Each row is a point on a landscape with many valleys, with its height.
From any point a ball rolls to the lowest of the 2 points nearest to it. It stops when none of these is lower. Distance is the straight distance between rows; heights are no part of it.
fomal: [-34  -1 -27  -8  -8 -20 -48  -6   5  -4 -34  16  22  20 -19 -38  12  -2
  -9   3 -12  -8 -11  -4  33   1 -34]  h=642
vurom: [ 22  -9 -27 -13  88   6  41  34 -46  19  12 -25  15 -25 -41  19  43 -26
  -7  36 -29   3  34 -34 -46 -24 -28]  h=755
tiso: [ 34 -39  -6  57  -4  18 -10 -16  19  32  17  27 -47  14  15  11 -23   6
  -7 -18  11  11  -8 -16  34  18  45]  h=435
lav: [-10   6   0  -3 -62 -26 -33 -17  66 -73   2  22  35  19  27 -30 -10  26
   8 -34  17 -17 -54  16  42 -26  50]  h=671
genis: [-26 -26  -5 -19  35  -5  -5  24 -47  47  23  -9 -17   3 -22 -17  15   4
 -31  26 -12   3 -14  -4 -11 -11 -44]  h=634
guna: [ 16  -5 -10  14  35 -35  31  34  14  10   3  10  11 -41  -8  26  15  24
 -18  66  -5 -22  12 -26  -7  30   3]  h=681
misob: [ 27  -1  -1 -32  -3  -9   0 -11  -4  18  -6   0 -25  27  21  -9   8 -26
   2 -19  21  37   1 -55  21  -5   9]  h=857
Dasol: [-20  14 -21  14 -13 -38 -41 -14   5  29 -19  20   0  31 -31 -28 -11  48
 -24  13  29   8 -56 -35  11   8  27]  h=751
bulos: [ 37 -17  11  14  20  13  31  -8 -21  30  10 -44 -30 -59  20  46 -19  -5
  13  36 -10   0 -11   3 -21  41   5]  h=507
fuzi: [-16  10  -8 -11   0 -27   2  -8 -25 -18  17 -14   4 -26   0 -24  24  20
   4  -1 -18  31   0  18 -45 -33  12]  h=744
Kiped: [  4   0  24  -2   6  14  15  -9 -29  69   4  10 -46  27 -16  45 -31   5
 -45  32  18  -6  -6 -31  40  55  -4]  h=717
Dazi: [ -9  -1 -31   1  24   0  14   6  31 -36   2 -22  27 -51  -1  -9  17 -40
 -33  23 -56 -17  21  12 -22  -2 -11]  h=448
tid: [-28   1  20  13 -19 -21   4 -30  18 -40  22  18  16  34  -4 -27 -15   4
  -2 -15  34  10  -9  29   5  -5  37]  h=449
ras: [ 13  30  23 -17  26  32  -4 -15 -57  69   2 -19 -48  21 -22  39  -5 -21
   0 -23   3  -1 -13 -23   1   6 -38]  h=483
rig: [ -7  38   6   2 -29 -24 -14   1  50 -91  -9  27  48   4  14 -32   5  24
  28 -19   5 -25 -32  31   7 -64  27]  h=725
feli: [ -7   4 -27   1 -41 -20 -30 -36  12 -28 -20   4   8  13 -16 -19  20  -8
  26 -35  -8   5  25  35  35  -6  -5]  h=683
zada: [ -3  -9  -2   0 -56 -23  -8 -11  34 -48  -7   4 -18 -35  -3 -11  10   8
  20 -47 -25 -19   3  50  36 -26   9]  h=723
gelo: [-10 -33  -5  13 -11  38  -5   3  41 -17   7  23   8  19  27  -2   0 -40
   6 -53  -1  -5  21  31  14   8   3]  h=475
tizu: [-14  11  15 -15 -44  45 -22 -36  14  45   9   8 -29  42  17  12 -24   1
 -16 -32   1  18 -19 -22  36  30  39]  h=791
fubo: [-12  33   3  -4  51  -7 -14   2 -48  11   0  28  21  52 -42  -2  11  30
  15  15  34  -8  -9   6 -10   0 -33]  h=736
vuz: [ 31   0  16   0  22   4  21 -16 -51  50  -3 -49 -55 -13   1  51 -10 -25
   3  -3  17  23  -5 -20  -6  32 -22]  h=399
gosob: [-19  24   5 -41  17  15  19  12 -20 -59 -21 -31  33 -24 -18  14  10 -42
  24 -20  -2 -22   8  42   6 -11 -57]  h=481
Deru: [ -1  22  -5  10 -24  19 -17  27  30 -42   5  14  10  10 -24 -57  -8  20
  33 -37  -8  -2   3 -17 -17 -36 -11]  h=690
zafu: [-35   8   2 -35 -11 -20  17 -10  12 -74 -13 -15  28 -21  13  20  11 -23
   4 -15  -8 -10  23  69   9  -3 -13]  h=428
mufom: [ 22 -63  24  19  -7  20  44   4 -18  19 -10 -27 -25 -53  52  56 -22 -31
   5  -8  14  -6  29  53  32  36  25]  h=129
raf: [ 14   4  -4   6   5 -44  -6   3  -3  13   2  33  30  25 -36 -17   0  47
   1  72 -20 -17   7  -9  12 -14  -6]  h=559
mopo: [ -4  16  29 -50  55  31  29  -4 -80  70   8 -41 -22  -2 -23  61   6 -60
 -18  -3  -8 -13   0 -11 -10   0 -48]  h=543
Rezog: [  4 -25 -18   3  53  24  32  29 -13   3  -6 -35  -1 -48  -9  19  22 -41
   1 -23 -16   6  25 -13 -48  -5 -36]  h=702
Rifat: [ 11 -10   8   4 -12 -20  18   9   3   3 -21 -16   2 -38  26  22 -16  14
   7  58   3   2  15  -2  -1  57  -7]  h=600
fud: [ -6  -4   4  32 -14 -32 -13 -16  45 -31  19  34  27  18  -8 -20   3  42
  15  55  -9 -16  22   2   6   5  26]  h=459
ridi: [-13 -38  18 -39  62  26  49   6 -60  69   9 -71   9 -40 -11  73   7 -65
 -15  13  -9  -6  16 -19 -20  18 -35]  h=592
Gusit: [ 33  22 -18   3  28 -26   0  14 -27  76 -11  29  -7  23 -53  18   4  41
 -17  61 -24 -11 -12 -20   1   4  -8]  h=605
Fibik: [  8 -16  10  -6 -17   9  39  -7  -2 -10  39 -20 -14 -41  35   2   0  -2
  -8 -12 -30  39  19  20 -54 -23  50]  h=676
gigit: [ 29 -29  13  -5  32   5  13  24 -25   7  27 -20 -11 -44  45  -3  -7 -18
  29  14 -12  -3 -28   9 -24 -11  -8]  h=597
gel: [  2   0   3 -21  15 -14  27  -2 -14 -40  37 -19  -1 -16 -39   9  24 -11
  34  18 -18 -16  21   1  20   5 -21]  h=619
Komi: [  5  26   4 -55  40  13  36  12 -46 -32  17 -45  18 -18 -27  24  25 -31
  31   6  -4  -6  22   0 -16 -14 -36]  h=535
siv: [ 24 -37  18  45 -12  75   9  19  19  44   4  -4 -55   3  44  29 -39 -18
 -20 -43  15  25  -4 -17   1   9  26]  h=616
Gid: [-17  -2  18   3  10   3   8  13 -15 -17   5  11  -2  21 -26   2  -8   5
  19  -7  28  -5  27   9  -6  27 -26]  h=716
nika: [-19  41  12 -18  31  24 -39 -18 -28  58 -16  38   9  77   6   2  12 -17
   5 -54  41  21 -17 -41  -1   4  -3]  h=394
mil: [  3  -9  23  16 -25  11  20 -24  10  -7  25   1  -2  15  42  -8 -18   6
 -11   0  22  46  17  16 -31   5  53]  h=601
fazi: [ 22  -7  -2  13 -63  12 -21 -14  34 -11 -27 -15  -8   7  21   3 -32  -2
  22 -15  19  -1  -6  13  40  42  14]  h=673
lir: [ -3  14 -10 -24 -22  12 -22 -37   1  40   2  21   7  52  11 -17  -5  -7
  -2   6 -10  26  -9 -29  23   1  18]  h=830
didi: [  9 -35  -9  65 -27  14 -23  13  43  13  11  14 -25 -24  -1 -58 -23  20
 -34   6 -37 -28 -10 -21  -9 -13  26]  h=713
Bot: [ 11  61  11 -50   1  21  -3 -26 -14  44 -18  25   4  49 -13  17   1   1
  12   9 -16  -5   3 -39  23   3 -11]  h=851
nopu: [-13  36 -29 -21  58 -30 -16 -12 -26 -39   2   6  40  15 -23 -14  44   3
 -16  38 -17 -12 -29  23  13 -11 -30]  h=633
luru: [ 13 -20  -4  57  16  19 -22  -6   1  46  20  22 -41  43 -25 -18 -29   8
 -26 -19  20  10 -44 -40  -1  -1  20]  h=181
vupa: [-23  54  -8 -14  -2 -13 -27 -17 -17 -48  -4  20  40  51 -46 -47  21  17
  17  -3   3  -1 -12   4  14 -53   0]  h=413
dodul: [-17 -14  18  14 -93 -14  -3 -31  54 -48  18   0   4  18  10 -30 -24  15
 -12 -19   4   2 -16  28  19 -18  59]  h=587
Bol: [-36  23  -7  13  -9 -23  -9 -26  37 -55  17  41  32  36 -41 -14  19  28
   9  -2   9  -3   8   3   5 -20  32]  h=232
fegun: [  2  10   5  23 -45 -51  -2  12  40 -36  -1  11   2 -56  -3 -31  10  43
   1  28 -37 -31  19  14 -12 -51  23]  h=826
nofav: [-15  10 -42 -63  85 -28  24  34 -70  10   7 -23  37 -15 -49  10  71 -12
 -36  45 -21  -6  11 -13 -26 -21 -46]  h=792
mir: [  2  44 -32 -12   0 -32 -19 -28  24 -17 -52  15  38  37 -14 -12  10  -3
  -5  37 -15   5  -6 -26  34  -3 -12]  h=612
limul: [ -7 -16  -3  26 -49 -20 -24  26  58 -39 -30  24  26   5   4 -42 -23  20
  15 -13  15 -27  10  -3  20 -21  -4]  h=754
libim: [ -9 -48  -1  22  -5   8   4  12  -1  27   9 -11 -36 -36  22   2   0   2
 -19 -14  -1  16  23   2 -16  24   1]  h=441
mavi: [-34  25 -22   0  -7 -29 -32  16  22 -81  -5  -2  44 -14 -36 -40  42  35
  11  26 -21 -19  18   2   2 -38 -38]  h=878
milu: [ -1   0 -20 -32  30  -9   3  -9  -1 -20   5 -43  25 -36  24  -5  17 -38
  -2  42 -40 -17 -29  -2   9  16 -34]  h=528
kifur: [ 40 -41  22  30 -54  13  42  17  29 -28  -6 -15 -24 -42  54  43 -29  -7
 -12   5  19   1  40  51   6  20  58]  h=397
Ponu: [  6  50   2 -18  31  10   9  -7 -44  31 -19  -4 -14 -18 -35  28 -13  10
  13 -11 -23   1 -26   4 -25  -2 -29]  h=548
kes: [ 28 -32   9  13 -20  52  21  43  43  21 -17  18 -29  -8  50  26 -25 -29
 -10 -75   2  24  18   4 -17 -17  42]  h=709
fatun: [-24 -19 -11  -5  13   7 -24  -4 -41  68   1  -3 -19  -3  15  -4  24   8
  -7 -10   7  34  -1  -8 -21  16 -24]  h=566
tif: [-23  33  26 -21   9  18 -19 -29 -27  20 -11  38  20  53  43  22   8 -11
  21 -39  55  18   5  17   0  13  19]  h=285
nipe: [-10  -2   8  27 -34  37  -2  19  33   0  26  10 -14  22 -11 -36 -28  19
   8 -45   7   9 -13 -32 -40 -15  18]  h=588
niku: [ 21 -24   3  17 -33  -3  19  12  28 -29  16 -35 -36 -45  14  -9 -13 -10
  -5 -36   1  10   4  22 -32  -6  17]  h=586
sofud: [-11 -19 -16  62 -19 -25 -34 -12  37  17  -3  43  15  20 -13 -44 -34  47
 -23  18  15 -21 -46 -28  18   2  62]  h=706
podo: [ 13  -8   4   6 -49  16 -12 -30  30  20  -7 -12 -37 -10  13  -1 -33  -6
 -21  11 -31  -7 -23  -8  52  35  10]  h=730
kazeg: [ -7 -42 -12   9 -13   2   7   9  36 -44   5   2  23 -40  35  -7  13 -33
   8   1 -30 -27  36  51   7   3  -1]  h=313
vib: [ -4 -13  19 -30  47  45  49  25 -14  41 -21 -29   7 -34  26  60 -11 -57
  -1  -4   0  -8  17 -16 -25  21 -24]  h=645
nodi: [  7 -35   8  19 -13  14   2 -23 -28  60   2 -31 -78 -27  20  41  -5  -2
 -13 -31  13  38   9   2   8  36  14]  h=214
bepi: [ -7  24 -11 -37  32 -17 -10 -19 -30  17   2  -6  19  17  -2  19  26 -10
  -4  49 -13  -6 -28  16  19  30 -35]  h=585
Nopod: [-49  52  -7 -25   2  18 -24  -9 -29 -31 -18  -2  41  26 -10 -39  13  20
  14 -15   9  21   3  25 -28 -22 -24]  h=479
keb: [  -9   12   -8   -3  -15  -13   19   26   27 -107   -3  -37   37  -54
    2   15   27   -5   32  -18    4  -24   29   55  -33  -23  -12]  h=508
Nelop: [ 53 -47  11  49 -51  14  -5  22  49 -24   0  -1 -23 -22  54  -6 -35   9
  10 -16  26 -27   4  21  19  18  34]  h=569
Pafe: [  4  -5 -14  44  32  17  -7  16  11 -13  14   1 -15  21 -23 -33 -13 -12
 -27 -26  14  13 -14 -24 -43   2  -9]  h=421
rudil: [ 13   9   4  18  -4 -24  -5   0   7  -7  17   9 -12 -41  -6 -26   0  40
  19  14 -27  -8 -23  -4 -26 -25  13]  h=787
moz: [  1  20  13 -11  -3  34   3  -3  18 -19 -24  33  20  41  39  23  -1 -28
  29 -57  27   7  27  27   1  11   6]  h=396
Vekef: [  8  -8   9  20  34   5   5   9 -47  91   6  29 -18  41 -39  14 -14  21
 -20  42   3  -1  25 -17  -2  10 -15]  h=650
Tev: [ 14   2 -11 -14  -6 -37 -28   5 -17  51 -29   6 -28  36 -29   3  -5  26
 -16  16  36   5 -35 -48  36  23 -18]  h=782
bobov: [  9  -1 -31   3  66 -13 -16  21 -52  12  31   6   8  33 -52 -30  43  18
 -13  31  11   1  -6 -14 -20  -8 -42]  h=692
kigal: [ 24 -18  -2   0  29 -30   3  17  -5  16  15   7 -30  14  -7  -2  13   2
  -8  16  27   1 -25 -58  18  13 -15]  h=819
nabo: [ 10 -27  24 -20   5  50  35  41   7  11   4 -15 -15 -19  58  40 -11 -44
   5 -57  23  11  17  -5 -25  -4  -5]  h=705
roza: [-19  19  -8   4 -26 -24   3  12  25 -42 -18  15  40 -22 -12 -30   8  15
  10  24 -38  -8  54  18 -16 -42 -10]  h=853
tive: [ -5 -40  -3  48 -50   6 -27   7  50  23  -4  24 -11 -20  26 -27 -41  33
 -35  14   2 -21 -22 -22  28  14  67]  h=627
temas: [-11  41  28 -47 -24   4  -9 -14 -22 -25  -7 -27  20  15  30  -3 -10   9
  39   6  17  19  -5   9 -17  -9 -21]  h=537
nite: [ -3  46   6 -28   0 -50 -13 -18 -11 -37 -40  17  37  10  11  11   4  24
  23  14  22   5 -15  12  12 -11  -6]  h=580

Call two points neighbours if one is among the 2 nearest of the other. Go from one point of each pair to the other, from neighbour to neighbour, staying as low as possible. Name the highest point that can't be avoided.
mufom / luru => kes
nodi / mufom => bulos
tif / kazeg => gelo

For each start below, name the point where the ball stops.
misob => tive
feli => Bol
fegun => nodi
nofav => nodi
tizu => mufom
fubo => nodi
